Each row is a point on a landscape with many valleys, with its height.
A ball rolls from a point to whichever of its 2 nearest points has the largest drop for the distance, and stops where none of them is lower. Distance is the straight distance between rows; heights are no part of it.
mul: [ 20 -22  15   0  -1 -11  -7  -6   1 -21   8  -6  -3  -5  16   2 -29   1
 -53 -26 -27  -4  15]  h=738
vak: [  1   4   0  19 -16  13 -12  27 -15  30   1  -1  24  25 -12 -35  15  16
 -14  -2  -7  34 -14]  h=269
Dud: [ 35  51 -15 -18 -33  40  31 -19 -30 -12 -26   7   0 -22   0   9  23  14
   2  25  -5  -4  30]  h=563
fur: [ 13 -19   0  -2  10 -44  -1 -12  32 -14  -2   4   4  35  11   0 -29 -36
  -4 -57  -9 -10 -16]  h=223
kuga: [ 32   9 -22 -14 -19   9  -8  -8 -41  22 -34 -40  -6  -2   3  -4  13   2
  -1 -18 -10  -6  36]  h=536
nal: [-32 -41 -21 -31   3  -6  17  12  11  -4  29  17 -21  11  -1  37   4  -9
  25 -11 -14  -1  30]  h=612
Pemun: [-44 -15  48   6   8  31  22  39   7 -29  24 -15  -3 -41 -39   6  57  20
  25   8  25 -20 -21]  h=601
tavut: [ 40  18  23  15   7  19  16 -36 -38  22  -9 -53 -12  -9  -6   0  -9 -10
 -31  29  -7  13   8]  h=630
pidu: [ 29   4  10  18  -4 -55 -16 -20  18   3  -4 -30 -14  16   4  10 -37 -18
 -13 -44   0  -2   0]  h=265
pupaz: [ -7  -9 -20   4  -3 -28 -39 -16  37 -76 -26  52  23  13 -11  -7 -17  10
  20   4 -16  -5 -30]  h=432
ton: [ 18  16  -9 -12 -19   6 -22  18 -34  37  -6 -25  -6  10  25 -20  -1  -2
 -28 -22  -2 -30   5]  h=511
rata: [ 10 -15  38  23  13 -34 -28  19  -4  39  44 -14  -6  31   1  33 -25  -3
 -18 -16  10 -58 -31]  h=682
kepub: [ 11 -37  35  29  10 -13  22 -10  27  35  28   4   6  15 -30   9  -6 -20
  23  11   6  26  -1]  h=609
Pifad: [  6  55  18  -4 -20  14 -50 -11 -33  16 -20 -13 -23 -10  -6 -32 -34  -1
 -41  13 -10 -11 -33]  h=433
derod: [ 26 -14   0  10  20 -45  23  40  -5  14   5  -4  17  28   6  29   0 -18
 -31   6  16 -29  -1]  h=593
kiro: [-42  17 -20 -21 -45  28   6  -4  -8 -23 -20   9  -2 -14 -38   8  35  25
  51  23  43 -11  20]  h=396
siv: [-10 -39 -12  14  37  -3   5 -59  33 -21  -4  39   8  22  18 -11   3 -24
 -12 -35 -22  32 -16]  h=372
tuzal: [ 33   0  21  16  10  13  41   6 -31  16   2 -32   5  -7   2  13 -23 -28
 -62  17  -8  35   5]  h=587
guzi: [ 23 -20  33  47  24 -48 -21   9  18  39  31  -9 -12  21  11  35 -37 -11
 -53  23  10 -26 -33]  h=771
tifas: [ -5  14   8  36  42 -34 -24 -15   1  -5  -4 -23  -8 -10  26  -3 -18  -3
 -95 -11 -12 -22 -32]  h=388
tutek: [  7   6  11  25 -13  -4 -31 -15  10 -22   2  20 -12 -34 -27  11 -20  19
  -7  28  -3  17   0]  h=400
nefo: [  4   7  -6 -34 -13  28  35 -11 -23  23  23   3   3 -27   8   4  51  12
  20  -1 -27 -10  41]  h=495
Nete: [-11  26 -34 -35  15  16 -25 -73  14  -2 -17  24 -50 -20  14  12 -23  -3
 -24  10  15   8   9]  h=199
furi: [-34  -7  31  11   6   3  10  15  25 -48  21  -6   6 -19 -29   1  51  30
  40 -38  22 -27 -20]  h=428
Dod: [ 12  -8  11  17  -7  -7  53   0  -3  22  22 -11  13  13  -2  22  13 -14
   6  18   3  30  17]  h=673
finur: [-24 -20 -20  -5   8   6  32  32  22 -16   8  16  43  15   0   1  51  -4
  18 -25  -2  12  -3]  h=166
vezib: [  1  27  -7 -43 -13  15 -25 -12 -12  10  -5  13 -44 -18  15 -22 -30   1
   7 -14 -10 -10   3]  h=328
ruk: [ -8  21 -10 -48  -8   3  45 -18  -7  35   2  -7  -3  -1  30   0  36 -15
  49 -26  15 -27  13]  h=431
gubet: [-16 -21 -24   5  22 -14  16 -20  16 -38  -8  23   4  -4  19   3   2 -14
 -14 -12 -16  28  15]  h=337
Daro: [  7   3  -1  41  36 -41 -27  17  23   3   3  10   6   2  38   6 -14   7
 -55   0   2 -32 -22]  h=460
kir: [ -7  -4  18   9 -15  -6 -56  12  15 -10  18   8  10  -8   0   8 -19  24
 -16  -6 -12  18  -4]  h=264
Veku: [-18  -8  32  -7  11  15  56  38   9 -14  46 -15  34 -27 -14   9  60   6
   9 -12  20  -7 -13]  h=720
Kemub: [-52 -12 -10 -19   5   7  14  -5  27 -65  -5  47  36   0  -5  -5  61  33
  43 -39  -5 -16   0]  h=244
monaz: [ 31  29  16  15 -27 -10   4   0 -37  47  -2 -45  16   6  -7  -2  18  23
   8   3  -3 -10  39]  h=558
Nif: [ 23   0  32  -6 -20  -2 -36 -30 -23  -6  23 -14 -12 -35  -5   2 -30   5
 -45   0 -31   9  18]  h=706
mosir: [ 22  37  -5 -49 -14  45  50  -4 -57  10  -8  -6   1 -17  13  11  28   3
  32  27 -32   0  49]  h=534
dut: [ -8  -9   4  -2  26  -6  21  31  24  -3   8  13  27  14  -1 -23  15   0
  35 -19  11 -14 -26]  h=216
Miv: [ -4 -31 -38 -19   9   5   9  -6  -7  28  17   8 -25  13  15  31  -2 -19
  24  25   2  17  30]  h=551
mosis: [ -3 -20 -11   7  20 -20   6 -26  28 -14  13   4 -22  31   5   1 -35 -26
  26 -12   2  18 -11]  h=282
ped: [ -7  -5  52  52  -9  -9  -9  12  23 -23  25   1  59 -32 -24   6  54  38
 -20   9 -10 -19  -8]  h=823
Kupun: [  2 -23  32  55  16   4  19   8 -13 -11  -3 -20   9 -10  -2  -8 -40 -13
 -66  12 -10  36 -19]  h=533
Kabiv: [ 10 -54 -14  12  43  15   4 -28  27 -35  -8  46  39  11   5  -3  -9 -30
   4  -3 -34  46 -21]  h=406
senur: [ -6   4  -6 -18 -26  -7 -50  30 -18  23 -11 -21  -8  28  -4 -19 -34   4
  -6 -24  17   2  -1]  h=541
matim: [  4  14 -12  15  -8 -12  -8  -7  46 -63 -21  24   5   1   4 -30 -26   5
   9 -22  -6   5 -30]  h=485
kub: [ 21 -58  14  29  21 -31  24   0   7  19   8  -2  10  30 -30  36   1 -28
 -19 -19  -3  34   3]  h=535
gure: [-29   3 -14 -22 -37  20  -3   5 -25  -1  -1 -21 -11  11 -24  11  49  15
  48 -11  27  -9  24]  h=279
mava: [  5  43  11  14  -7  32 -45   9 -26  19  -9  15  -9  -4   0 -44  -8  35
 -20  25   7  -2 -43]  h=376
ler: [ 29 -36  -1  25  23 -32  36  32  -9  12   4 -22  27  18   7  27   6 -25
 -46 -18   5  25   1]  h=567
regob: [-27  -6 -16 -29 -31  14  11  64  -6 -11   4  -4   9 -10  -7  -9   9  29
   8 -10   3 -27   1]  h=532
zevi: [-54 -11   0 -21 -20   7  13  15  30 -42   8   1   9   8   6  10  56  15
  54 -56  13 -32  -5]  h=320
bub: [-25  28 -11 -53   6   2 -32 -41  18   2  15  27 -51 -21  19  -4 -55 -10
 -11 -24   4   6  -4]  h=266
Vemo: [ -1   7   3  -5 -29  15  36  43 -21   7  18  -1  32  -8 -12  11  18   0
   3  31   1  29  19]  h=641
tofol: [  2 -28   0  17  17  -5  51  32  13  -5   1  18  30  49   9  22  24 -21
  30 -22  -5  32   0]  h=195
ruvi: [  2  32 -15 -14 -12  -7  13  16 -15  11  -8 -37   1   8 -23   8  42   1
  58  16  44  -9  38]  h=187
mab: [ 27  14   7 -14  -8  11 -13 -29 -15  14  -5  -6 -13 -43 -26  12  -5  25
  12  56   7 -25  18]  h=564
Neriv: [ 14  42 -26 -41   0  24   5 -40 -35   7 -67 -32 -51   2  21  -6  -6 -38
  39  -8  -4  -6  19]  h=595
Zanuk: [-20  -7  -1 -14 -24  26  29  65 -30  -9   3  -1  50 -26 -25   7  39  25
  -3   7 -13   0   8]  h=596
zol: [ 20  14  28  10   2  33  -7 -45 -32  11 -19 -23 -32 -42   1   0 -25  14
 -36   9 -38   8  14]  h=667
pelu: [-12 -20  -9   3   4   1   4 -21  28  -3  13  23 -33 -14  -1  -1 -52 -18
  23  34  11  11  -7]  h=417
Nar: [-27 -17 -28 -15  11  29  19  13   8  16  19  32   1   2  -5  17  10   2
  41  50  10  20  35]  h=489
pupe: [  4 -41 -23 -22  16 -29 -20   8   5   4  32   8  -8  10   9  19 -15 -29
  -6 -26  -8   0  22]  h=664
Mome: [-10  17 -20   3 -28  31   6 -36  -4 -18 -33  35 -18  -5 -36  19  12  28
  35  46  16   4  19]  h=494
nago: [ 22  31 -23  -7  11  -9 -53 -21 -12  23 -11  -6 -21 -18  -5  -3  18  -9
   2  13  14   4  34]  h=33
fota: [ 17 -11  -2   3  16 -27  -2  47  -4  47  23 -24   2  26  25  21 -13   4
 -13  -8   9 -53 -21]  h=628
kif: [ -9  20   7  29  -2   9 -19  49 -20  18 -10   5  19  32  10 -42 -15  31
 -26  28   2  11 -43]  h=317
goz: [-20 -14 -26 -16 -17  50  22   0  -4   0 -15  35 -15   7 -12   0  -9  -8
  18  51 -11  35  11]  h=418
lufim: [ 23   9 -18 -25  16  -7 -43 -70 -17  -5 -11  -8 -47 -28   7  14  -8 -11
  -6  10   9   7  25]  h=125
rafo: [ -9  32 -11 -17  -4 -11  14 -18  17  30 -25 -27  -9  -8   7  -7  20 -10
  65 -33  25 -15  11]  h=409
gosos: [ 10  18 -38  -2  -5 -13 -16   3  -9  17   3 -11   1  -6 -12  10  47  12
   8  28  28  -3  48]  h=114
Vuf: [-13 -19 -25  -8 -27 -16 -29  21  -5  13 -13 -12   1  34  -5  -5   0 -11
  28 -13  11  25  11]  h=568
Fas: [ 18  34  26  -3   6  22 -46 -34 -18  25  14 -11 -10 -26 -17 -14 -31   6
  11  66  10 -15  -6]  h=659
kape: [ -8 -13  12   8  12 -18 -20 -28  50 -82 -14  39  55 -11 -13   3  11  11
  39   4   1 -14 -28]  h=358
kifos: [-14   8  22 -11 -12  15  10 -36  36 -21  16  36 -37 -27   1  17 -47   5
  18  12 -18  -5 -10]  h=584
zomin: [ 36  47 -19 -35 -15  29  27 -50 -47   1 -55 -20 -27 -14   3 -14   6  10
  21   8 -21 -17  24]  h=582
gube: [-13  28 -16 -44 -19   9  -5 -22  13  15 -22 -13 -33 -10  13 -30 -10 -12
  48 -17   8 -36  -7]  h=378
pefo: [  8 -33  -4  17  19  14  21  16  19 -34  -3  32  32  23   2 -29 -17 -21
   6  14  -2  33 -23]  h=440
mikad: [ 13  -6  32  19  32 -35 -12  -7   6  40   6 -22 -23  13  -3   4 -49 -22
 -37   9  29   2 -41]  h=826
tisa: [ -4 -12   7 -14 -32   9 -16  48 -24  20  26 -31   4   8 -18  -4  -1   2
  13  -5   2 -41   9]  h=439
keba: [ -4  13 -26 -44  -7   0  39   4   5   8  19   7  13 -11  24  19  37   4
   9 -28  -3 -13  33]  h=459
Ker: [ -3  20 -34 -15  -9  17  11 -21 -17  20 -57 -17 -26  19  16 -19 -13 -33
  19  -9  11  27   2]  h=606
popir: [ 11  14  -6  -2 -26 -14  16 -19   6 -27  -7  -4 -10 -18  21   1 -18  16
 -18 -35 -18 -11  13]  h=757
nida: [  8  42 -12   6   7 -17 -55   9 -14  10 -40 -15 -22   1  24 -20 -28  -1
 -33  15  19 -16 -23]  h=482
tuse: [  0 -19 -37 -13  -1  14   7  20 -23  19 -31 -18 -10  31   2  -5  -7 -30
   4   2  21  46   9]  h=592
deg: [ 14  16  26  20   9  -3 -35  -4 -13  47  15 -14 -11  -9  -1  -8  -6   2
 -19  42  -1  -3 -12]  h=725
kiza: [-14 -22   4  19 -20  17   6  46 -12 -17 -10  25  34  12 -12 -28  -2  22
  -9 -11 -20  16  -3]  h=228
mumi: [-15 -29  -4   0  23  -8  -3 -23  35 -69 -11  47  69  -6   8  -6  52  22
  18 -23 -14  -5  -5]  h=292
Bodap: [ -3 -15  41  29   5   5  30  36  21  14  41  -3  33 -36 -26  11  36  18
 -16  11  -6 -15  -6]  h=775
sani: [  5 -55   5  32  30  -9  10  21   7 -18  13   3  10  10   2  -5 -30 -26
 -30   2 -16  35 -19]  h=479
Gol: [ 14  16  13  27  21 -27 -11 -26   4  -8 -22 -28 -17   7  11 -18 -12 -10
 -50 -39  14  -4 -26]  h=318
sini: [ -6 -17  19  39  -5  -7 -37  26   4 -10  12  16  33   7  -3 -26  12  29
 -22 -13 -23 -15 -15]  h=168
lod: [ 22  -5  19  26  38 -14  13  -1   1  45  26 -13  -6  11   6 -10 -17  -3
 -41  29   0  13 -13]  h=770
dogo: [-25  28   8  -4 -19   3  17  -7  52 -49  -7  31 -18 -22   4 -22 -28   6
  31  -3  -3 -15 -24]  h=562
Kigo: [ -9  23   5  37   9 -33 -51  30   5  -2 -19 -11 -12  21  19   2 -25   5
 -52  32  11 -16 -30]  h=527
por: [-27 -15 -37  -3   7  35  20 -10  18 -19 -11  38  -6  19  16   1   1   3
  -6   6 -23  55  12]  h=366
Kudel: [-24   3  23 -12 -17   1  -2  38  -4  17  36   4   9  16  -6 -18   4   0
  42 -21   8 -30 -27]  h=321

For each start below, name the point where the ball stops.
Neriv -> nago
rafo -> nago
zol -> gubet
Vemo -> finur
lod -> sini

Call two points neighbours if one is among the 2 nearest of the other. Go from one point of each pair to the other, from neighbour to neighbour, staying as low as possible. Name the highest point that can't be avoided.
gubet, nago -> Mome
kub, finur -> Dod
nago, ton -> Ker
Kemub, kub -> mikad
Kemub, fur -> kifos
